Each scene shows the same named points in several views. A view is turned or mirrored, and shifted as a whole, has a little noise and may leave points out.

Scene 1
View 1
gobar: [ -7  -9 -38 -16 -17 -10 -10  40   2  10  12  -3 -34 -13  26  -3 -22 -36
 -14 -20  -4  22   6  14  -4   4  -4 -14   8   1 -19  -4  -9  10   1 -15
   2  -2 -13  21 -15   8  24]
Dobo: [-22  12   8   0 -18  -7   4  29  -7  -7  11   8  20  12   9 -31 -16  -4
  -6 -34  -7  10  -8  25 -13  10  26  12 -16  13  14 -18  -6  -7  22  -2
   1 -13  20  14  17   4  13]
sor: [ -2   9   1   9 -14 -13  -7  18   5   5  10   0   6   9   7 -23 -13 -37
 -13  -1 -15   5  -7  -3  15   0  20 -12  -6   6  -2 -23   1 -22  -6   1
 -12   1   6  -1   5   3  20]
tiper: [  3   5  21   7 -22  -5  13  11 -22 -17  -7  11  25  15 -17  -9 -10   0
   6 -17 -13  -5 -18  18   2  11  34   1  -9   4  -5 -13   3 -39   2   9
 -17  -6  15 -11  -9  -2   8]
fep: [  5   7  38   1  -8  -3  12  21  12 -12  12  34  34  22   5 -13  30 -27
  20 -24  -5 -14   6  29  -4  35  -1   3 -24  -1  -6  -3 -30   0   6  -2
 -21  -8  25  -8   9  23   6]
Guka: [-13  -6 -12  -8 -20 -14 -10  24   5  19  23  -5 -10  -8  35 -13  -9 -28
  -7 -31  -7  15 -14   0   7  12  -4 -16 -15   3  -5  -8 -14  11   7   7
  -1   4  -2   2  -9   4  23]
panib: [  6  17  28  12  -6  -2   7  29  -1 -17   0  27  29  30 -19 -26   6 -31
  -2   0  -8 -10  16  24  -2  15  27   7  -4   5  -3 -25  -2 -33   0 -19
 -21 -13  24   5  19  18  12]
gutu: [  0  -2  -4   0 -18 -12  -6  20  -2   2   7  -2  -2   1  10 -10 -14 -28
  -9 -10 -10   6 -12   2  10   7  12 -12  -6   0 -12 -13  -1 -17  -8   4
  -9   0  -1  -3 -11   2  17]
Laga: [-17 -10 -45 -15 -27  -8  -4  36 -19   4   5 -10 -32 -20  21   4 -43  -2
 -16 -36  -4  31 -20  16  -7  -6  14  -8  11   5 -11  -1   3   0  14  -1
  11   2 -18  14 -27  -3  23]
lesil: [-16  -8 -15  -3 -29 -14  -3   8 -13  12  12 -20  -5 -13  24  -3 -30  -3
  -5 -34 -15  16 -46 -10  11   0  15 -19 -12   4  -4  -8  -1 -11   9  31
  -1  10  -9 -14 -24 -16  19]
Pel: [-30  -5 -19 -16 -27  -8   3  27 -13   6  17  -6 -10 -16  35  -6 -30   9
  -4 -59  -3  22 -30  15 -13   8   8  -3 -14  10   0   2 -14  13  29  13
   9  -2  -2   8 -16  -5  18]
fak: [ -4  -1 -16  -5 -16  -9  -5  29  -4   4   6   2 -12  -2  12  -9 -20 -26
  -9 -17  -7  12  -3  10   2   4  10  -9   3   1 -13  -9  -3  -7   0  -5
  -4  -3   1   8  -9   8  22]
lifu: [-14  11   7   1 -12  -8  -2  30   7  -1  17  13  16  15  13 -30  -6 -31
  -9 -23  -6   7   9  16  -6  14  13  -1 -15  12   3 -21 -12  -6   8  -8
  -5  -9  17  12  20  11  16]
Duruk: [ 19  -5  14  -5  -8  -2  12  29  -1 -17  -4  32  10  13 -10   5  13 -29
  17 -12  -8 -10  13  30  -2  23   4   1   1  -6 -31   3 -19 -17  -9 -16
 -23  -7   9  -5 -14  24   9]
vuvat: [ -8  -8  -1 -13 -16  -8   2  27   3   4  18  13  -2  -4  28   3   2 -16
   8 -41  -3   8 -10  18  -6  23  -9  -4 -16   0 -10   6 -27  19  10   5
  -5  -1   2  -2 -11  13  18]
nafi: [-14  11  40   1 -13  -2  13  18   3 -10  20  24  45  20  14 -24  15  -4
  14 -39 -10  -8 -11  22  -9  29  13   7 -34   5  14  -9 -25   3  22   9
 -11 -10  30  -6  18  11   8]
Tar: [ -4  -5 -17  -7 -20  -9  -1  25  -9   2   7  -2 -12  -4  12  -2 -25 -19
  -7 -16 -11  13 -12   9   1   3  11 -10   3   4 -13  -9  -3 -11   2   0
  -5   0  -6   3 -15   1  21]
Zosil: [-14  -2   0 -14 -17  -1  11  37 -13 -12   8  20   5   1  12  -3  -8   4
   7 -48   0  10 -10  39 -21  21  10  10  -5   7  -7   3 -19   8  26  -6
   2 -11   8  10  -7  13   9]
bav: [  4 -15  -9 -10 -23  -6  10  21 -19  -7  -5   6  -9  -6   4  18 -10   5
   9 -29  -7   4 -23  18  -1  11  10  -6   3  -1 -25   9  -8 -13   2   8
 -10   1  -9  -8 -36   2  14]
geru: [ -9  -8 -26 -17 -19  -6   1  38 -14  -6   5   9 -23 -10  21   4 -20  -9
  -6 -38   0  19  -4  30 -14  11   2   1   4   4 -16   7 -16   7  15 -10
   3  -5  -6  13 -18   9  17]
Zuded: [-16  -5 -32   2 -28 -16 -13  12 -10  19  14 -29 -21 -18  26 -13 -45 -15
 -22 -15 -15  24 -40 -21  20 -12  21 -26  -6   6   0 -17  12 -19   0  23
   0  11 -17  -4 -21 -20  28]
gori: [ -9   6  21  -1 -14  -6   7  23  -4 -12   9  19  27  14   6 -17   1 -12
   7 -32  -7  -2  -5  23  -9  23  17   6 -19   5   1 -11 -15 -10  11  -1
  -8  -8  14  -2   4  11   9]
lof: [  7   3  15   3 -11  -9  -1  20   9  -1  11  16  12  13   6  -9   8 -40
   1  -6 -10  -3   2   8  10  17   7 -10 -12  -2 -16 -13 -12 -10  -4  -2
 -20  -2  10  -7   2  14  16]
gebas: [ -7  -5   6 -13 -21  -5  10  27 -13 -11   6  18   8  -1  13   1  -2   4
  12 -46  -3   7 -14  31 -16  24   8   6  -8   3 -10   9 -21   5  20   4
  -2  -7   7  -3 -11  11   9]
View 2
lof: [-17  -5  19  -2  24   4  -7 -27  18   2  10  -2  16  -4  -5   6  -3  12
  17  32  19   7  -6  36  20   8  -4  15  21   5   8 -14  22  -1 -16  -1
  15   2   8 -13  19  -4 -26]
panib: [-47 -13  25   3  34  10  -8 -20  18   1  24 -13   2  -9  -9 -11 -15  28
  30  31  36  -1 -17  33  17 -11 -22  17  15  -2  39 -16  32  -5 -29   1
  21  -6 -18 -19  -2   0 -31]
Duruk: [-36   1  23   7  30  10 -22 -18  20   8  26  -1  12 -25 -24   5 -23  32
  23  38  21   8   1  37  40  22 -11  11  35  -1  23 -31  21  -4  -4   8
  -9   0  11 -17  14   2 -25]
Guka: [  2  -3  11 -15  -1  -7 -12 -18  12   2  -6  -1  38   2  -7  20   9  -7
   5  29  -5   4   3  24  12   6   5  -3  13  18 -15  -7   1  -1  -5 -17
 -12   7   2  12  25 -15 -11]
lesil: [ 10  -6   1 -18 -10 -12  -3  -6   0  -4 -26 -15  37  13  -2  16  23   4
  -6  24 -19  22  10  21  -3   9 -20 -13  16   9  10 -37  -2  12   6 -28
 -16   2 -15   6  43 -10   4]
fak: [-20  -2  14 -13  11  -2  -8 -25  13  -1  -4  -7  31  -5 -15  11  -4  10
   9  32   5  -5  -7  32  18   4  -3  -9  11  18  17 -15   7  -5   2 -16
 -21   4 -11   7  21 -14  -5]
tiper: [-29 -14  14  -1  14   2  -9   0   6   1   7 -19   9  -2 -10  -6  -2  35
  19  29   9  21   1  22   8   0 -40   6  25 -11  44 -46  24   7  -6 -13
   4  -7 -26 -20  18   1 -15]
gutu: [-13  -4  12 -11  18   1  -3 -24  12  -4  -7  -6  20  -1  -5   5   4  10
   6  29   6   8  -7  34  15   7  -7   0  15  10  15 -22  12   2  -2 -16
  -6   5  -6  -6  29  -8  -9]
lifu: [-29 -12  24  -5   8   0 -15 -15  17   3  14 -10  21   3 -10   4  -7   8
  26  29  16  -6 -12  20   7 -13  -7   6   4   8   8   4  16  -7 -24  -8
  10   1 -13   3  -3  -8 -23]
Dobo: [-29 -17  21  -7  -7  -7 -19   3  12   3  12 -18  23   6 -13   3  -8  13
  29  29   8   0  -6   8  -6 -21 -24  -2   3   7  18 -10  11  -8 -24 -12
   5  -3 -29   8  -7  -9 -20]
gori: [-19 -13  22   6   8   2 -20   0  14   7  16  -9  16   0  -8   4  -2  20
  28  32  10  17   4  17   9   0 -20  16  24  -8   7 -25  23   0 -23   2
  17  -6  -4 -15   6   5 -29]
sor: [-18  -5  15 -11  21   1   2 -30  10  -4  -6 -10  18   7   4  -3   8   9
   3  23  18   4 -15  33   8  -6  -7   7   7  10  20 -14  22   4 -14 -22
  13   2 -12 -11  26 -10 -14]
Zosil: [-29 -11  19  -5 -11  -4 -33   9  12   7  20 -11  31 -16 -31  16 -20  22
  34  34  -5   2   9  10  15   5 -20 -13  20   9  12 -24  -2 -11  -4   2
 -20  -1 -14  13  -7  -7 -16]
gobar: [-16   3  15 -20  10  -4 -11 -35  13   0  -4   4  39 -14 -18  21 -11  -4
   4  32  -2 -19 -10  37  25  11  17 -19   6  32   4  -2  -3 -11  14 -18
 -37  11   2  22  19 -20   2]
vuvat: [ -5  -2  15  -4  -5  -7 -27  -6  13   8  11   0  33  -8 -17  24  -7   8
  20  33  -7  11  11  18  18  19   0   0  24   8 -13 -18   2  -7  -2   0
 -15   5   9  10  10  -5 -19]
Tar: [-16  -4  11 -13  12  -4  -7 -17   8  -2  -9  -7  31  -4 -12  11  -5  13
   2  30   2   1   0  31  15   7  -8 -10  14  16  23 -24  10  -1   7 -19
 -17   5 -11   4  25 -12   1]
Laga: [-13  -5   7 -25  -7 -13 -10 -15   2  -3 -21 -10  44 -10 -26  21  -3   9
   1  30 -17  -8   2  24  12   8 -10 -34   7  28  24 -22 -10  -3  22 -27
 -52   9 -22  31  25 -21  12]
Zuded: [  6  -5  -2 -25  -2 -15  15 -26   0  -9 -40 -15  40  16   7  10  30  -6
 -20  23 -11   6  -6  29  -4  -1  -9 -17   2  23  20 -22   2  11  11 -45
 -18   8 -23  12  53 -20  11]
geru: [-19  -3  14 -12  -2  -4 -23 -10  10   4   5  -1  39 -17 -29  23 -16  14
  17  35  -9  -4   4  25  25  12  -5 -20  17  21  10 -18  -4 -10  14  -9
 -39   9  -4  21   9 -12  -4]
nafi: [-20 -19  25   8  -4  -4 -32  16  17  15  26 -14  18   4 -11   6  -3  15
  44  29   7  22   7   1   0  -8 -28  20  25 -12  -6 -19  25  -2 -39  10
  25  -8  -6 -10  -9   4 -41]
bav: [-14  -4   9  -8   6  -2 -16  -6   6   3  -1  -9  29 -15 -22  16  -8  25
  11  34  -9  17  13  27  25  23 -21 -12  30   4  26 -47   5   3  18  -8
 -33   1  -4   0  32  -5  -4]
View 3
geru: [  9 -12  -8 -25   4  -5  18  25 -16  15 -19 -17   0   3  26  11  -5  29
  -2  10 -27  -9  15  -3  14  -2 -42  -2  -6   6  -5  24  -3   6  -8 -26
  -9  -1  25  -1 -16 -16  -7]
panib: [  2 -22  19 -35 -29  -1 -36  -6 -13   8  -4 -16   9  -1  22  -8 -18  38
  -1  39   2  -3   6  27   8  10  23   7  -1   0  56  13 -17  20  35  13
  -7  21  26  11 -26   5  11]
Tar: [  6 -26 -10 -17   2  -3  17   4 -12   7 -15 -23  -2  12  20  -5 -10  42
  -3  20 -16  -3  10   7  13  -4 -25  -7  -1   8  14  11   1   1  11 -12
  -4   0  13   2 -19 -15 -17]
fak: [  4 -24  -9 -19   2  -4  10   5 -16   2 -15 -26   3   7  26  -3  -8  38
  -5  20 -14 -10  10   8  14  -8 -27  -8  -8   7  19  18   5   6  14 -13
  -7   3  19   3 -24 -14 -15]
sor: [ -5 -35   0 -14  -2   0  -3 -12  -8  -3 -11 -32   0  11  23 -21  -7  45
  -7  35  -3  -9   6  22  10 -10   2  -6   0   8  43   6   0   5  34   4
  -2   4  10   6 -19  -5 -23]
Dobo: [  5 -16  21 -18  -8   1 -10  15   4   6 -14 -14   1 -12  39   0  -7  20
   9  29 -21  -2   8  16   9   5  24   5  -2  10  19   1 -26  12  28 -21
   1  -8  30  10  -9 -20  -5]
Pel: [  6 -16   2  -8  12   1  33  25   6  13 -19 -10 -14  -5  33   4  -2  20
   8  12 -33  -1  12  -5  12  -7 -22  -5   0  18 -14   7 -14  -1   0 -41
   1 -26  22  -3   0 -27 -27]
lof: [ -7 -21  11 -16  -8   1 -14  -5 -16  10  -5 -21  -4   3  25 -17  -1  32
 -11  32   9 -10  14  14  21  -5  -5   0   0   9  41  23  -1   4  24  12
 -12  10  21  -6 -12  11 -19]
Zosil: [  5  -2  13 -29 -11   1  -2  30  -3  22 -12  -2  -3 -11  27  11  -9  16
   9  14 -23  -2  14   1  15  10 -14   6   5   7  -1  20 -20  10  -1 -25
  -7   1  30   1  -6  -8   3]
Zuded: [  1 -54 -24   4  22   0  45 -15   1  -8 -19 -31 -15  26  22 -19  -2  58
  -3  23 -27   1   9   9   4 -22 -26 -25  -3  21  11 -13  11 -12  27 -24
   6 -24  -2   8 -13 -30 -50]
gori: [ -2 -12  22 -21 -17   6 -16   6   0  17  -8  -5  -5  -6  25  -3  -8  18
   5  28  -3  -2  15  12  14   6  14   5   9   8  29  10 -22   9  18  -4
  -7   3  28  -1  -3   5  -6]
gutu: [  0 -32  -6 -13   1   0   7 -10 -11   5 -10 -25  -6  10  20 -11  -6  43
  -4  25  -7  -6  12  10  12  -8 -17  -8   1  10  27  14   5   2  21  -3
  -7   6  10   2 -13  -5 -24]
Laga: [ 15 -29 -22 -15  17 -10  43  20  -9   2 -21 -24   0  17  20  10  -7  42
   2   7 -43  -5  10   0  11  -7 -49 -12 -11  11 -14   6   4   3   2 -37
   1 -10  18   6 -21 -35 -16]
nafi: [ -9  -2  40 -17 -19  10 -29  10   9  24  -3   2 -15 -23  34 -13  -1   5
  10  30   4   0  13   9  16   9  34  12  16  16  30  10 -29   4  16  -5
  -4  -2  31  -7   8   9 -13]
Duruk: [ -4 -11   8 -39 -24  -2 -22   4 -27  24  -2  -7   4   6   9  -4 -13  34
  -6  21   5  -5  16   6  21  11 -24  11   3  -1  31  37   2  15   6  13
 -17  29  25  -7 -14  23  10]
bav: [  2 -25  -8 -29  -9   2  16   5 -11  26  -6  -4 -12  20   1   2 -17  38
   3  10 -21   5  16  -1  11   1 -41  -7   8   8   0  14   2   0  -7 -13
  -6   4  14  -5  -5   3  -8]
gebas: [  2  -5  15 -27 -10   5   1  18  -4  27  -5   2 -12  -3  20   4  -8  17
   7  15 -17  -1  17   1  18   5 -16   5  10   8  -2  17 -15   6  -8 -17
  -7  -1  27  -5   3   3  -4]
tiper: [ -1 -27  16 -27 -32  10 -21 -11   2  20   7  -2  -9  12   6  -9 -20  38
   6  30  -1  12  11  16   6  11  15   1  17   4  32  -1 -18   7  20   6
  -1   7  17   1  -1  11   0]
Guka: [ -8 -18  -2  -2  17  -1  20   7  -6   4 -22 -26 -10  -3  38 -15   9  27
  -8  23 -10 -14  16   4  18 -15 -24  -6  -3  19  13  21   3  -6  13 -15
  -8 -13  15  -8  -7 -10 -38]
fep: [-14   3  31 -23 -24  10 -36   5  -9  28   0  -2  -9 -15  26 -13  -2  12
  -2  29  16  -4  20  11  23   8  12  15  12   8  39  31 -18   7  12  16
 -17  15  30 -11   3  29  -5]
View 4
lof: [  6  -4   2  24   0  17 -14   7   9  27  18   7   0 -18 -12 -19   1  -8
  21   9  -8   0  12  16 -23  -3  13 -30  33  -2   0   5 -20  19  17  20
 -23  -3   6   9  -4   8  15]
Laga: [  9 -37  -4  30  -5  25  -7 -12  40  18  12  29  54   9  10 -41  11 -65
  16   2  -8  14 -15  17  28 -15   7  15  31 -13  13 -18   1 -21  -3  11
 -32 -23   0  -6 -27  12   6]
lifu: [ -9 -19  21  23  -2  28 -16   3  -4  35  26  -1  13 -10  -5 -18  -6   4
  23   8  -8   0   7  12  -8  -1  -3 -19  30 -10  -1  11 -11   3   5  13
 -22  -9  -7   2   6  23   2]
gebas: [  1  13   8  24 -13  -1   7  -3  21  31  13  10  37  17   0 -34   5 -19
  -1   9 -23  -7  -1  23   7  -3   1 -15  36 -19  19   6  -6  -2   4   0
 -38 -16  13  15  11   2  -4]
lesil: [ 14  -4 -26  11  -4  25  10 -14  40  14  -1  15  18   8  15 -23   6 -58
  -6   6   4  32  -6  14   2  -7  -1   1  29  18   2 -11  -1 -15 -11  27
 -21 -31  11   2 -18  11   3]
fak: [  6 -24   0  28   0  23 -16  -1  21  22  17  20  26  -7  -2 -30   4 -33
  26   7  -9   4   2  16   1  -9  12 -12  28 -11   7  -7 -10  -2   9  18
 -25 -11  -1   1 -18  12  11]
gobar: [  5 -43  12  40  -7  21 -17   3  30  31  17  24  57 -14  -6 -37  10 -37
  33  14  -9  -9   5  20  18 -17  14  -1  37 -25   6  -5 -15  -1  17  11
 -30  -1 -11  -4 -18  11  18]
sor: [  3 -20  -4  20   8  35 -20   4   6  19  22   8  -5 -20  -4 -17  -3 -18
  28   3  -2  14   6   8 -18  -5   6 -19  25   4  -2  -6 -13   6   4  29
 -16 -13   1   5 -15  18  12]
Duruk: [  6  11   6  35  -5  -3 -17  11   7  26  20  15  17 -13 -21 -30   8 -10
  26   9 -32 -27  13  21 -23  -1  20 -35  35 -24  20  -1 -21  23  27   7
 -36   6  14  18   0  -5  13]
vuvat: [  5 -10  13  26 -14  10   1   3  22  39  11  12  45  -1  -1 -31   8 -15
  10  15  -8 -10   6  25  13 -11   2  -9  43 -16   2  13 -14   5  16   6
 -26  -7  -1   3   7   8   9]
fep: [ -3  24  16  22  -7   0   0   7  -5  38  19  -4   2  -8  -9 -16  -1  21
   7  12 -20 -20  21  21 -29   3   3 -39  37 -13   6  22 -24  23  22   6
 -24   2  11  17  24   5   5]
Dobo: [-15 -11  26  22  -7  33 -12  -4  -6  31  29  -2  16   7   5 -19 -10   3
  14   3 -13   8   0  10   3   1  -7 -13  25 -14  10   3   1 -12 -10   7
 -29 -21  -2   5   8  28 -13]
gutu: [  9 -15  -9  24   2  24 -11  -2  19  17  16  14   8 -12  -4 -25   3 -30
  23   3  -6  10   3  13 -11  -6  12 -15  28   1   4  -7 -13   4   7  27
 -20 -14   5   7 -17  10  10]
Pel: [  0 -13   4  20 -18  20  12 -13  37  31   6  12  53  20  16 -32   2 -38
  -7   9  -4  17  -9  22  28  -6  -6  11  34  -6   5   5   0 -22 -10   6
 -26 -28   1  -2   3  16  -8]
panib: [-12  -2  22  31   8  23 -34  11 -25  23  37   4 -16 -16 -19 -20  -9  14
  40  -1 -25 -11  10   7 -31   8  11 -39  23 -19  15  -1  -9  14   6  11
 -32  -6  11  18   5  18   2]
bav: [ 12   5 -15  26  -4   3   0  -9  29  11   7  23  30   5  -3 -38  11 -49
  11   5 -26   0  -5  17  -1  -5  16 -14  28 -13  23 -15 -10  -1   6  11
 -37 -17  21  14 -10  -5   4]
Tar: [  7 -20  -5  26   0  23 -12  -5  25  17  15  19  26  -6  -1 -31   7 -42
  20   4 -10  10   0  14   0  -7  11  -7  28  -9  10 -11  -9  -3   6  20
 -28 -15   7   5 -19   9   9]
nafi: [ -8  26  22  13 -11  11   8   4  -8  40  19 -11   2   9   1 -13 -12  25
  -8  10 -13  -3  10  16 -17   6 -13 -33  34  -2   4  23 -10   2   0   5
 -26 -15   6  16  30  17 -12]
tiper: [ -1  19  -2  21   4  18 -17  -2  -3   8  21   4 -14   4  -5 -25  -7 -17
  15  -9 -29  11  -1   6 -23   9   6 -32  17  -6  24 -16   0  -2  -9  13
 -36 -24  28  20  -2  10 -10]
Guka: [  8 -23  -4  21  -6  21   4  -4  32  33   7  12  30  -8   9 -24   6 -30
   9  18   9  12   4  20   8 -13   0   0  39   5 -13   9 -16   1   9  23
 -13 -12  -6  -3  -6  14  12]
gori: [ -6  12  15  24  -6  15  -7   1   0  31  21   0   9   2  -2 -19  -5   1
   8   6 -16  -2   3  12 -13   0  -3 -25  32 -10  10   8  -7   3   2   8
 -30 -14   9  14  14  15  -4]
Zuded: [ 12 -33 -30  12   8  43  -8 -12  40  11   5  22  11  -8  16 -25   2 -68
  12   1  13  48 -10   9   6 -12   2   8  24  21  -5 -20  -1 -21 -13  37
 -13 -31   3  -4 -34  18   6]

In a view up to two points have been moved. Name them for each view, in the order of its rows, or write none.
view 1 | none
view 2 | gori
view 3 | tiper
view 4 | gobar, vuvat
